Points, in no order, along strands that fork, close into loops and pass close to each other.
Points whose rows are less than 7.56 apart are linked; no others are. Some points are linked to none.
Z684: [-1.38  0.38  0.53 -1.02 -1.02 -3.77  2.00  1.08 -0.87 -0.60 -0.06 -0.81
  2.84  0.11 -1.55 -1.01  3.23 -1.95  1.80  0.49  1.85 -0.54 -0.80 -3.49
  2.81]
Z370: [ 0.07  4.39  1.92 -3.04 -1.84 -1.15  0.96  1.87 -2.88  0.14  1.85  2.78
  0.58 -0.30 -1.51  0.95 -0.79  2.50 -0.79  2.60  1.73  0.85 -2.72 -0.57
 -0.28]
Z545: [ 1.52  2.59  1.19 -2.39 -0.58 -0.99  2.09 -1.42 -3.46  0.70  1.53 -2.05
  1.03  1.95 -2.45  1.57  1.87 -0.74  2.53 -0.08  2.04 -2.60  2.32 -2.28
  4.95]
Z289: [-0.11  3.06  1.43 -3.54 -0.51 -1.98  2.83  0.51 -4.19 -1.89  0.44  0.43
 -0.50 -1.26 -2.40  1.23  1.99 -0.97  4.20  0.89  2.92  1.16 -2.16  0.16
  5.94]
Z227: [ 2.88  2.04 -4.30 -0.53  0.48  2.91 -0.15 -1.34 -1.46  0.52  1.60  1.44
 -0.59  2.87  1.00 -2.15  0.26  2.17 -3.26 -1.79 -4.78 -2.21 -0.43 -1.03
 -2.22]
Z766: [ 0.79 -4.37  0.44  5.28  3.86 -2.39 -1.39 -2.14  2.71 -0.86 -0.98 -1.26
  2.29 -1.23  0.94 -0.23  4.92 -2.87 -0.62  0.27  0.02  2.08 -1.65  1.24
 -1.89]
Z481: [ 2.16  3.14 -0.71 -1.26  1.90  3.06  0.07 -3.15 -4.03 -1.56  0.51  0.80
 -1.29 -1.52  0.94  0.37  0.47  0.96 -1.52 -0.82 -6.28  0.43 -4.96  3.40
 -1.19]
Z772: [-0.06  1.56 -1.17 -0.61 -1.21  0.59  1.28  1.89 -2.00 -1.01 -1.80  2.80
 -1.61  1.18  0.17 -0.68  0.72  1.51  0.05 -0.96 -0.81  1.92 -2.02 -1.82
  0.79]
Z120: [ 2.46  1.50 -1.06 -0.45 -0.10 -1.56  2.87  1.40  1.62 -2.08  0.57 -1.38
  4.44  0.61 -0.23 -4.19  1.43 -0.92 -0.16 -0.64 -3.38 -2.68 -3.58  0.56
 -3.47]
Z89: [-0.45 -1.69  3.16  1.27 -0.62 -0.47 -0.80  3.20  1.58  0.05 -2.68  1.81
  0.64 -2.61 -0.35  0.65 -0.48 -0.69 -0.55  1.35  1.03  2.39 -2.91  1.43
 -3.89]
Z234: [ 2.41  1.71  2.38 -4.04 -2.60 -3.41  1.74 -2.40 -0.78  1.43  0.47 -2.66
  2.53 -4.00 -2.77  2.43 -1.02 -2.37  0.30  0.71  1.76 -3.48 -1.39  3.40
 -1.88]
Z757: [-0.92  2.15 -0.24 -3.14  0.85 -1.90  2.02  0.15 -3.28 -2.30  0.51  1.95
 -1.53  0.27 -0.48  2.41  2.57 -2.17  3.06 -0.75  2.97  2.39 -0.37 -1.42
  6.52]
Z480: [ 2.10 -1.64 -2.66  2.39  0.68  0.19  0.45  0.29  2.06 -0.02 -0.69  0.26
  0.95  2.10  1.42 -3.19  1.61 -0.21 -1.89 -1.15 -2.61 -0.61 -0.91 -0.39
 -2.69]
Z226: [-1.46 -3.51 -0.89  4.62  4.09  0.27 -4.55 -3.14  3.10 -0.53  1.27 -0.87
  0.72  0.95 -0.39 -0.05 -0.17  1.61  0.13  2.65 -1.16  2.59  3.53  0.35
  2.32]
Z382: [ 2.44  2.64 -4.11  0.66  3.01  1.72  0.67 -1.30  0.06 -1.11  2.15  2.48
  1.78  2.12 -0.09 -3.01  2.33  1.53 -3.87  0.94 -5.88 -0.60 -2.08 -0.76
 -1.99]
Z704: [ 3.15  0.88  0.66 -2.74 -1.19 -1.18  0.25 -3.86 -4.40 -0.24  1.21 -0.83
 -1.50 -2.05 -0.82  4.06  0.03  0.44  1.14 -0.05  0.98  0.30 -3.27  4.04
  0.74]
Z825: [-1.18  3.04 -1.84 -2.91  1.31  0.52  1.13 -0.72 -3.94 -1.18  0.82  3.17
 -3.52  1.24  0.34  3.35  1.54 -1.11  1.71 -2.00  1.64  2.30  0.76 -1.54
  6.45]
Z52: [ 0.56 -1.10  1.10 -2.69 -2.55 -3.97  1.13 -1.91  1.08  2.84  0.62 -2.87
  2.97 -2.14 -1.79  1.24  0.22 -3.27 -0.51 -0.17  2.63 -3.76  0.96  0.39
 -1.67]
Z617: [-0.40  2.44  1.31 -4.14 -4.00 -1.57  3.94  1.28  0.88  0.73 -2.02  1.28
 -0.16 -4.40 -2.36  0.52 -1.36 -1.64  1.18 -0.97  3.17 -1.24 -1.22  1.61
 -1.30]
Z999: [-4.12  1.02 -5.20  3.52  4.44  2.50 -0.80 -1.33  0.93  0.88  0.32  3.60
 -0.39  0.53  1.85 -0.17  3.91 -0.16 -1.82  2.21 -3.96  0.87  3.37 -2.61
  2.76]
Z401: [-1.93 -1.98  2.16  0.15 -1.94 -0.66  0.19  3.85  3.38  0.74 -3.82  0.95
 -0.25 -2.15 -0.14 -2.32 -1.65 -0.80 -0.07 -0.29  0.18  0.24 -0.56  0.75
 -3.07]
Z125: [-0.95 -0.97 -2.53  4.08  2.05  3.72 -1.48  0.62  2.54 -0.09 -0.07  0.50
 -0.56  2.63  1.08 -4.00 -1.53  2.81 -1.44  1.18 -3.65  1.18  2.28 -1.99
  0.51]
Z690: [ 0.24  2.61 -1.72  1.80  2.29  0.62  1.43  0.17 -0.57 -2.81 -1.58  2.53
  2.07  0.19 -0.14 -2.05  3.39  0.62 -0.43  0.20 -4.23  2.42 -4.76 -1.46
 -0.72]
Z725: [-3.12  1.05  1.97 -3.00 -2.02 -0.19  1.02  2.78  0.24  1.52  2.08  1.04
 -2.64 -1.01  0.30  2.44 -2.52 -1.92  1.93  0.19  6.03  1.61  1.89  1.48
  2.03]
Z687: [ 0.24  0.27  1.46  0.32 -1.06  2.33 -2.29  2.49  0.48  0.85  0.42  3.82
 -2.24  0.01  1.06  0.22 -3.45  3.39 -2.56  3.76  0.81  2.79 -0.30  0.36
 -2.61]
Z834: [-1.20 -1.34 -0.66  0.89  3.21  0.56 -2.50 -4.99 -1.62  2.13  4.86 -2.63
 -1.18  2.96  1.46  3.79  0.69 -0.53 -2.45  1.72  1.28 -0.48  4.09 -2.47
  2.68]
Z212: [ 2.15  3.03 -0.50 -1.48 -1.15  0.38  1.94 -0.60 -2.80  1.36  1.40 -1.81
  1.62  2.78 -1.48 -0.70  1.13  0.78  0.82 -1.24 -0.51 -3.62  1.89 -2.63
  2.33]
Z841: [-1.49 -2.19 -1.57  4.67  2.27  2.11 -2.51  2.19  3.92 -1.69 -1.50  0.14
  0.62  1.67 -0.51 -3.90 -2.02  3.22  1.68 -0.04 -2.58  1.39  2.79 -1.14
  1.09]
Z861: [ 0.57  1.60 -0.55  2.46  3.74 -2.87  1.04 -3.05 -0.47 -2.25  2.21 -0.91
  5.45  0.04 -0.97 -1.44  4.63 -1.24 -1.00  2.40 -2.28  0.77 -4.20 -0.15
  0.27]
Z632: [-2.54 -1.40  1.29 -2.10 -1.79 -3.66  2.26  1.75 -0.01 -1.28 -1.10 -0.14
  1.24 -1.51 -1.24  0.44  2.71 -3.50  2.81 -0.09  4.09  0.58 -0.83 -2.18
  3.44]
Z587: [ 1.62 -2.65 -0.18  1.20 -0.45  0.40 -2.99 -2.73  1.15  3.11  3.48 -3.60
  0.53  2.43  1.87  0.40 -2.20  0.43 -3.47  1.51  0.43 -2.66  3.11  0.20
 -2.66]
Z838: [ 0.02 -0.93  0.98  0.59  0.09  2.20 -2.78 -1.53  1.24  2.54  3.93 -4.70
 -0.63  1.75  1.38  1.90 -4.97  2.40 -2.75  2.07  1.28 -2.99  3.84 -0.51
 -1.99]
Z783: [ 0.83  0.08 -2.40  3.26  4.88  0.01 -0.18 -4.61  0.46 -1.30 -0.57  0.89
  2.11 -1.82  1.74  1.74  5.23 -1.28 -0.76 -1.97 -3.73  0.49 -2.53  2.74
 -2.43]
Z581: [ 2.22  0.24 -1.03 -1.48 -2.18 -2.33  2.35 -0.09  0.45 -0.27 -0.48 -2.30
  2.84 -0.88 -1.15 -1.52  1.18 -1.42  0.65 -1.70 -0.64 -2.99 -2.14  0.40
 -1.25]
Z888: [-0.03  2.75  0.47 -0.85 -0.15 -3.15  2.20  0.95 -1.40 -0.42  0.59 -1.01
  4.39  0.75 -2.39 -2.86  3.22 -0.56  1.08  1.46 -0.72 -1.59 -1.89 -3.24
  2.11]
Z680: [ 0.54  2.55  0.21  0.25  1.75 -2.72  1.92 -1.21 -2.00 -1.83  1.30 -1.65
  4.24 -0.02 -1.15 -2.80  3.31 -0.62  0.49  1.41 -2.56 -0.33 -4.38 -0.88
  1.37]
Z110: [-3.04 -5.42  0.79  2.96  0.73 -2.62 -1.77  1.23  4.49 -0.42 -1.76 -2.38
  2.85 -0.84 -0.32 -4.19  1.46 -1.37  2.07  0.28  0.71 -0.68  1.35 -0.20
  0.63]
Z200: [-0.99 -0.26 -0.31  0.77  0.86  0.12 -0.98  0.03 -1.29 -0.43  0.10  2.86
 -1.04  1.21  0.35  0.89  1.24  0.89 -1.66  2.48  0.06  3.55 -1.11 -1.85
  0.92]
Z876: [ 0.55 -2.61 -0.08  2.73  1.54  3.90 -3.73  1.05  0.18  0.30 -2.13  2.11
 -4.01  0.70  1.36 -0.41 -3.00  3.19 -0.58 -1.19 -1.93  2.19  1.95  1.44
 -1.33]
Z301: [ 2.06 -3.84  2.51  3.84  2.16  0.27 -2.34  2.51  1.84 -0.28 -2.68  0.52
  0.66 -2.39 -0.25 -0.71 -0.21 -1.18 -0.63  0.70 -0.77  2.80 -1.85  2.08
 -5.13]
Z278: [-2.84 -1.51  1.49  0.39  0.49  0.83 -1.87  0.13  0.15  0.36  2.53 -1.95
 -1.89  1.99  1.09  2.05 -3.69  1.31  0.33  1.68  2.80  0.38  2.99 -0.41
  1.94]
Z950: [-0.13 -2.12 -0.61  3.43  2.32  3.04 -2.38  2.80  0.34 -0.51 -3.91  2.83
 -3.83  0.11  1.02 -2.21 -0.75  2.10  0.33 -1.77 -2.63  3.30  0.97 -0.04
 -0.87]
Z911: [-1.21 -1.42  1.48  1.34 -0.46  1.79 -3.54  0.20  1.84  1.06  1.86 -1.24
 -0.98  0.78  0.91  0.73 -5.21  3.18 -1.20  2.41  1.00 -0.28  2.82  0.96
 -1.30]
Z342: [ 0.59  1.88 -0.73  1.94  4.46 -0.71  0.07 -4.91 -1.27 -2.34  1.73 -0.06
  3.24 -1.33  0.61  0.45  3.84 -1.13 -0.86  0.99 -4.07  0.95 -4.54  2.32
 -0.95]
Z318: [-3.34 -2.96  1.62 -1.11 -0.55 -0.43 -0.61 -0.28  3.03  1.21  1.04 -5.12
 -0.76 -0.75  0.13  1.74 -4.40 -1.50  1.94 -1.50  3.25 -3.33  4.74  1.07
  1.26]
Z826: [-2.03 -5.78  0.97  1.16 -0.17 -1.40 -3.39 -1.82  3.23  0.56  0.07 -4.71
 -0.18 -0.17  0.70  1.22 -2.80 -1.08  2.24 -1.97  2.18 -2.13  4.09  2.52
  0.30]
Z388: [-1.83  2.83 -3.66 -2.05  1.96  1.05  0.59 -2.08 -3.55 -1.06 -0.61  3.03
 -3.17  0.02  1.12  3.00  2.73 -0.63  1.12 -2.26 -1.61  0.90  1.28 -1.26
  4.75]
Z761: [-1.78  2.00  0.96 -4.01 -3.60 -0.60  3.36  2.14 -0.04  1.53 -0.11  1.56
 -1.92 -2.30 -1.53  1.74 -1.75 -2.36  2.22 -0.65  5.84 -0.19  1.51  0.80
  1.14]
Z183: [-0.13  0.15  2.40 -0.03 -1.19 -2.30  0.71  1.01 -0.40 -1.57 -1.16  1.14
  2.31 -1.86 -0.98  1.34  1.09 -0.91  0.30  0.90  0.95  2.07 -4.77  0.37
 -2.01]
Z352: [-1.89 -3.68 -0.52  0.04 -1.24 -1.13  0.97  1.98  1.90 -1.93 -3.53 -1.18
 -1.37 -0.68  1.29 -1.91  2.60 -2.64  2.83 -2.67  1.93  0.66  1.24 -1.42
  2.97]
Z914: [ 0.14  2.56  0.55 -0.80 -1.51  1.15  2.85  1.42 -0.46  2.12  1.33 -2.89
  1.92  3.33 -1.14 -0.36  0.19 -0.30  0.32 -0.77  0.94 -4.14  3.62 -4.60
  1.56]
Z664: [ 1.90  0.73  0.83 -1.54 -0.89 -0.52  1.08 -2.38 -3.44 -2.08 -1.28  0.29
 -1.21 -2.51 -0.36  3.30  1.25 -0.12  1.99 -1.49  0.63  2.03 -4.63  3.16
  0.65]
Z264: [ 1.99  3.91  3.10 -2.93 -0.15 -0.54  2.47 -1.29 -4.26  1.04  0.66 -2.51
  1.19  0.92 -2.99 -0.46  2.48 -0.36  3.13  2.07  0.59 -3.13  0.84 -0.54
  6.13]
Z168: [ 3.92  2.65 -1.94 -0.68 -0.18  0.36  2.71 -2.52 -1.95  1.56  1.25 -3.80
  1.89  2.68 -1.33 -2.28  2.49 -0.31  1.60 -2.60 -1.23 -5.41  2.44 -1.26
  2.83]
Z951: [ 1.79  3.93  1.30 -2.82 -0.96  0.61  1.12  0.84 -3.74 -1.31  0.78  2.39
 -0.42 -0.97 -0.52  0.72 -1.19  2.96 -0.41  1.36 -1.12  1.55 -5.42  1.45
 -0.94]
Z593: [-0.35 -3.19 -1.72  1.18  0.68 -1.22 -0.18 -1.03  0.92 -1.32 -3.08 -1.13
 -1.95 -0.17  1.91 -0.22  4.11 -2.53  1.58 -3.18  0.49  1.31  0.98 -0.49
  1.75]
Z266: [-0.48  4.03  1.12 -2.87 -2.44 -0.41  2.65  2.92 -2.25  0.74  0.96  1.61
 -0.01  0.93 -1.44  0.08 -0.64  1.10  0.90  0.66  2.13 -0.64  0.60 -2.83
  1.88]
Z713: [ 0.18 -0.54  2.10  2.53  1.91 -0.94 -0.95 -1.11 -1.01 -2.23 -1.01  1.95
  1.78 -1.46 -0.31  2.79  2.86 -0.89 -0.06  1.49  0.27  4.90 -4.63  0.32
 -1.63]
Z393: [-1.66  1.59 -3.84 -0.15  1.83  1.49 -0.48 -2.16 -2.29  0.04 -0.50  2.94
 -2.42  0.87  1.39  1.60  2.53  0.39 -1.08 -1.48 -2.76  0.72  1.00 -1.60
  1.90]
Z596: [-3.20 -3.78  1.81  2.48  0.34 -1.99 -2.39  1.65  5.08 -0.02 -1.82 -0.91
  3.13 -1.43 -1.55 -2.91 -2.00  0.27  1.15  1.79  0.08 -0.44  1.75  0.65
 -0.93]
Z915: [ 0.93 -1.14 -2.13  2.17  2.41 -0.75 -0.01 -2.80  0.24 -1.21 -2.44 -0.16
 -0.15 -0.97  1.59  0.92  5.01 -1.39  0.28 -3.13 -1.76  1.17 -1.80  0.81
 -0.94]
Z291: [ 0.02  2.81 -0.89 -2.18 -3.57  0.93  3.18  3.67 -1.44 -0.13 -1.40  1.75
 -1.50  0.82 -0.10 -0.82 -1.21  1.04  1.20 -1.64  0.95 -0.82  0.11 -2.21
  0.90]
Z214: [-2.94 -1.02  1.67 -0.48 -2.35 -0.13  0.34  1.28  2.49  2.19 -0.08 -2.21
 -0.45 -0.55  0.40 -0.49 -4.06 -0.38 -0.02 -0.30  1.70 -2.35  3.27 -0.12
 -0.74]
Z496: [ 3.12 -3.23  0.06  1.71  0.61 -0.20 -2.89 -2.32  0.19  0.89  0.14  0.13
 -0.16  0.37  0.99  2.03  0.64 -0.20 -2.89  0.67 -0.76  1.29 -1.38  2.32
 -4.42]
Z906: [ 1.96  4.55  0.31 -3.17 -2.86 -0.62  2.39  2.63 -0.03  1.12  0.44 -0.20
  2.42  0.50 -1.34 -2.26 -1.81  0.51 -1.69  0.22 -1.86 -3.78  0.16 -1.54
 -2.74]
Z890: [ 3.71  1.17 -2.77 -0.44  0.01 -1.21  3.20 -1.86 -0.72 -0.68  0.15 -3.35
  1.76  0.17 -0.30 -3.71  3.20 -0.84  1.33 -2.87 -2.18 -4.32 -1.04  0.74
  1.56]
Z927: [-2.03  0.80 -1.85  1.87  1.73  4.23 -0.71  0.57 -0.06  0.25  1.38  0.72
 -1.42  3.18  1.34 -2.00 -1.51  2.67 -2.22  2.03 -2.03  0.90  2.28 -4.28
  1.87]
Z686: [-0.34 -3.18  1.10  2.34  1.23  2.49 -5.00  0.15  1.11 -0.09  0.02  0.46
 -2.54  0.67  0.51  1.62 -4.57  3.85  0.35  0.07  0.56  1.82  3.04  2.58
 -0.89]
Z798: [-1.61  0.93 -0.27 -2.21 -4.32  0.36  3.61  4.26  1.34  0.20 -3.32  1.26
 -1.27 -1.28 -0.11 -2.04 -1.50 -0.70  1.41 -2.23  1.67 -1.00  0.41 -1.93
  0.26]
Z745: [ 1.87  3.42 -2.64 -0.31  2.87  3.03 -0.36 -1.96 -2.06 -1.75  0.94  2.65
  0.04 -0.02  0.15 -0.81  1.50  1.59 -2.97  0.22 -6.94  0.60 -4.16  1.27
 -2.30]
Z147: [ 0.83  3.53  1.47 -1.02 -0.78  0.57  2.57  1.08 -3.08 -3.02 -1.53  0.62
  0.84 -1.71 -0.11 -1.49  0.37  0.86  1.66 -0.02 -3.05  1.59 -6.25  0.79
  0.41]
Z56: [-3.06 -3.34  1.94  2.05  0.93 -1.39 -4.36  0.75  4.40 -1.02 -0.75 -0.35
  2.23 -1.37 -2.65  0.47 -3.96  1.94  2.41  1.17  1.41  0.40  3.36  1.62
 -0.71]
Z216: [ 0.82  2.80  0.44 -4.25 -2.32 -1.39  2.80  0.81 -2.77 -0.29  0.53  0.84
 -1.29 -1.54 -2.31  2.40 -0.34 -1.29  3.79  0.03  4.88 -0.41 -0.19  1.61
  3.41]
Z679: [ 1.17  2.48  0.56 -0.94 -1.21  1.50 -0.64  0.96 -0.33  2.11  2.78  0.07
  0.83  2.36  0.61 -0.35 -2.13  1.96 -3.38  2.49  0.18 -1.81  1.70 -3.38
 -1.78]
Z675: [-1.27  1.18  0.82 -2.81 -0.35  1.23  0.56  1.38 -1.85  0.86  3.51  0.10
 -3.41  1.60  1.22  4.26 -2.16 -2.14  1.82 -0.61  6.46  1.87  2.23  0.58
  4.52]
Z602: [ 0.46 -3.57 -0.72  2.69  0.50 -3.44  0.24 -1.40  2.58 -0.29 -0.16 -2.21
  3.29 -0.06  0.38 -1.73  4.10 -2.85 -0.48 -0.50  0.53 -0.83 -1.77  0.04
 -1.56]
Z368: [-1.15 -3.03  0.09  3.23  1.19  1.59 -2.18  4.21  2.55 -1.60 -4.23  1.06
 -1.65 -0.24  0.44 -3.74 -1.70  2.08  2.17 -1.53 -1.70  1.40  1.41 -0.33
 -0.55]
Z945: [-2.40 -0.41  1.54 -0.93  1.26  0.45 -0.53  0.32 -1.48  0.29  3.55 -1.57
 -2.39  2.34  1.32  3.66 -1.88 -1.43  0.49  0.83  4.39  0.99  3.02 -1.09
  4.71]
Z599: [ 1.18 -1.74 -1.18 -0.38 -1.79  4.11 -1.11 -0.93 -1.33  1.54  0.08 -0.45
 -5.60  2.02  3.04  2.72 -3.92  1.67 -0.93 -3.18  0.69 -0.25  2.57  1.37
 -0.67]
Z173: [ 0.61  4.52  1.20 -3.81 -3.44 -1.29  3.58  2.74  0.25  0.51 -1.38  0.94
  1.49 -2.33 -2.44 -1.75 -1.75 -0.10 -0.33 -0.19 -0.55 -2.18 -1.78 -0.25
 -1.98]
Z70: [ 0.31  2.74 -1.35 -0.67 -0.10  2.71 -0.11 -0.06 -2.63  0.88  2.23  1.71
 -0.69  3.13  0.47 -0.53 -0.93  2.86 -2.57  0.99 -0.73 -0.14  0.84 -4.35
  0.23]
Z670: [-2.35 -0.93 -3.48  5.11  4.37  3.02 -1.66 -1.15  3.13  0.16  0.15  1.84
 -0.60  0.86  1.11 -2.78  1.53  1.46 -1.23  2.17 -4.45  2.16  3.47 -1.50
  2.37]
Z897: [ 2.80 -2.65 -1.55  2.03  1.10 -0.29 -2.69 -3.54  1.26  1.70  2.90 -0.84
  1.11  2.01  1.22  0.20  0.63 -0.23 -4.23  1.69 -1.16 -0.45  0.78  0.89
 -2.72]
Z16: [-4.83  0.80  2.80 -0.90 -0.72  1.09 -1.92  3.09  2.52  0.45  0.93  1.11
 -2.59 -1.19 -0.07  0.94 -5.51  2.08  1.38  0.60  3.62  1.40  2.63  2.71
 -0.27]
Z211: [ 4.40  1.00 -2.85 -1.95 -0.80  1.65  0.64 -4.28 -3.81 -0.38 -1.06 -0.82
 -3.08 -0.95  0.30  1.72  0.20  0.73  0.33 -3.27 -2.60 -1.36 -1.72  3.37
  0.36]
Z305: [ 0.07 -3.24  2.82 -0.15 -1.51 -3.54 -1.48 -1.09  1.32  1.47 -0.10 -0.89
  2.06 -2.21 -0.30  2.88  0.22 -2.59 -1.32  1.94  2.48  0.34 -1.79  2.41
 -3.54]
Z843: [ 2.39  2.50  0.29 -2.28 -1.36 -1.84  1.04  0.84  1.61  1.90  2.46 -1.39
  4.20  1.10 -1.20 -2.12 -0.68 -0.86 -3.19  1.34 -1.63 -4.64  1.01 -0.91
 -4.55]
Z134: [ 1.14  0.66  1.22 -1.81 -1.51 -0.63 -0.79 -1.92 -2.69  2.14  3.38 -0.65
 -0.79  1.57  0.21  3.71 -0.91  0.52 -1.22  0.86  3.20 -0.91  1.87 -0.97
  0.41]
Z929: [ 1.62  0.35 -0.70  0.71 -0.17  4.00 -1.76  1.56  0.22  0.39  0.23  3.92
 -1.57  1.25  0.97 -1.14 -2.03  3.22 -3.63  2.89 -2.45  2.62 -0.83 -1.71
 -2.42]
Z697: [ 1.96  1.50  0.30 -1.21 -1.09 -0.18  2.32 -1.47 -2.64 -2.95 -2.11 -1.41
  0.05 -2.79 -0.41  0.08  1.45 -0.81  2.79 -1.29 -1.00  0.43 -4.92  2.16
  1.42]
Z44: [-1.49 -3.96 -0.39  2.27 -0.20 -2.36 -0.80 -0.43  2.44  0.88  0.00 -2.54
  1.61  0.99  0.85 -2.19  1.41 -1.93  0.11  0.11  1.11 -1.35  1.46 -0.94
  0.74]
Z870: [-4.72 -1.23  2.58  0.30  0.97 -0.51 -3.55  1.41  3.97 -0.96  1.28  0.44
  0.70 -1.02 -2.21  2.48 -5.47  2.55  2.22  1.39  3.69  0.99  3.37  2.02
  0.03]
Z152: [-2.67 -1.10  1.26 -1.84 -3.35 -0.57  2.72  3.91  3.59  0.52 -4.78  0.78
 -0.28 -2.94 -0.22 -2.98 -0.78 -1.61  1.33 -1.97  1.14 -0.83 -0.11 -0.95
 -1.29]
Z618: [-0.64 -4.84  3.00  0.73 -1.06 -2.41 -3.15 -0.55  2.29  1.92 -0.68 -1.50
  0.12 -2.04  0.04  1.87 -1.87 -1.20 -0.63  0.99  2.38 -0.07  0.84  3.49
 -2.79]
Z912: [ 0.96 -0.56 -4.21  0.06 -0.73  4.53  0.38 -2.06 -1.58  1.14 -0.54 -0.45
 -5.37  2.35  2.89  1.56 -1.50  0.72 -0.96 -4.76 -1.42 -1.04  3.14 -0.75
  0.60]
Z4: [-0.16 -6.25  2.08  1.93  0.04 -1.69 -4.49 -1.59  1.75  1.01 -0.74 -2.63
 -1.55 -0.95  0.88  2.06 -1.86 -0.63  0.94 -1.19  1.95 -0.02  2.54  3.79
 -1.32]
Z331: [-1.19  0.22 -3.20  2.42  2.61  2.88 -0.69  0.45 -0.29 -0.12 -2.88  4.12
 -3.09  0.18  1.69 -0.67  2.33  0.80 -1.29 -1.35 -3.61  2.72  0.28 -1.47
 -0.16]
Z968: [ 2.22 -0.16 -4.40  0.45 -0.94  2.81  0.26 -1.54 -0.75  1.09 -0.71  0.27
 -2.75  2.56  2.15 -0.87 -0.19  1.10 -1.84 -4.22 -2.91 -1.31  1.35 -0.58
 -1.18]
Z610: [ 0.96 -5.02  1.13  4.76  3.00 -1.13 -2.77  0.20  2.34 -0.19 -2.20 -0.77
  0.61 -1.29  0.28 -1.19  2.02 -1.11  0.00  0.15 -0.42  2.13 -0.39  1.86
 -2.22]
Z814: [ 2.83  1.17  2.34 -3.18 -1.66 -2.91  0.41 -3.07 -3.38  0.70  2.02 -2.19
  1.12 -2.67 -1.94  4.00 -0.10 -0.60  0.70  1.43  2.51 -1.38 -2.56  3.77
  0.18]
Z508: [-0.49 -0.92  0.87  2.55  2.53  0.36 -1.53 -0.15 -1.03 -0.98 -1.46  3.59
 -0.74 -0.72 -0.26  1.84  2.35  0.30 -1.18  2.52 -0.69  5.15 -2.81 -0.28
 -0.52]
Z3: [ 3.06  1.59 -2.07  0.97  2.76  0.19  1.96 -0.34  1.09 -3.02  2.24  0.72
  3.73  2.13 -0.21 -3.44  1.94  0.20 -2.24  1.04 -5.27 -0.50 -3.80  0.95
 -3.66]
Z394: [ 2.26  1.27  0.42 -1.44 -1.88  0.01 -0.85  0.79  2.18  2.09  2.36 -0.30
  1.67  1.03  0.52 -1.11 -3.12  0.16 -4.49  2.64 -1.12 -2.62  1.57 -0.63
 -5.40]
Z430: [-2.06  0.45  2.81 -0.68 -2.05  1.31 -1.70  3.44  1.09  1.40 -0.26  3.03
 -3.42 -1.07  0.72  0.50 -4.09  2.11  0.03  1.33  2.61  2.24  0.92  2.50
 -2.23]
Z964: [ 1.01 -0.30 -0.54  1.11 -0.76  0.42  1.89  2.47  0.65 -2.81 -4.28  1.00
  0.42 -1.37  0.51 -1.70  2.75 -0.79  1.53 -3.32 -1.56  1.63 -3.94 -0.61
 -1.81]
Z96: [ 0.84 -1.27  0.38 -1.23 -3.25 -0.12  0.21  0.91 -0.40  1.19 -1.16  0.49
 -2.79 -0.39  0.91  1.84 -1.69 -0.21  0.09 -1.38  2.37 -0.02  0.33  1.25
 -1.22]
Z570: [-3.66 -2.58  1.57 -2.41 -1.89 -1.64  1.85  3.01  1.88 -1.10 -1.76 -0.19
 -0.62 -1.66  0.13 -0.64  0.47 -3.96  3.35 -1.14  4.61  0.39  1.47 -1.29
  4.40]
Z500: [-2.28  1.13  1.15 -0.61 -1.97  0.78  2.21  2.28  1.07  2.37  0.76 -3.05
  0.35  1.19  0.04 -0.63 -2.58 -0.64  0.00 -0.22  1.94 -3.15  3.75 -3.41
  0.73]

How many points has the smallest loop of links through each point below? Write none if it is on no loop.
Z915 | 11
Z686 | 16
Z906 | 20
Z183 | 10
Z697 | none
Z838 | none

A piece is two or more points that can be reached from each other along the links. Count, over all rows, the pieces, the separate loops (a circle has one, a figure eight two, a Y none), the forks (points with three links) and the tips (points with one).
pieces | 4
loops | 4
forks | 8
tips | 8

A fork is a point with three links, a tip a point with one. Leave the first point through the second and follow the links. Name the first fork or tip that comes.
Z870; Z56 | Z89
Z301; Z610 | Z929
Z147; Z697 | Z52
Z500; Z214 | Z305

Name the points in between on the shortest way along the links from the first point to the second, in order.
Z305; Z599 | Z618 Z4 Z826 Z318 Z214 Z500 Z914 Z212 Z168 Z890 Z581 Z120 Z3 Z382 Z227 Z968 Z912
Z266; Z234 | Z370 Z951 Z147 Z697 Z664 Z704 Z814
Z841; Z675 | Z368 Z950 Z876 Z686 Z911 Z278 Z945
Z950; Z843 | Z368 Z841 Z125 Z927 Z70 Z679 Z394
Z289; Z368 | Z757 Z825 Z388 Z393 Z331 Z950
Z929; Z508 | Z687 Z430 Z16 Z870 Z56 Z596 Z110 Z44 Z602 Z766 Z610 Z301 Z89 Z183 Z713
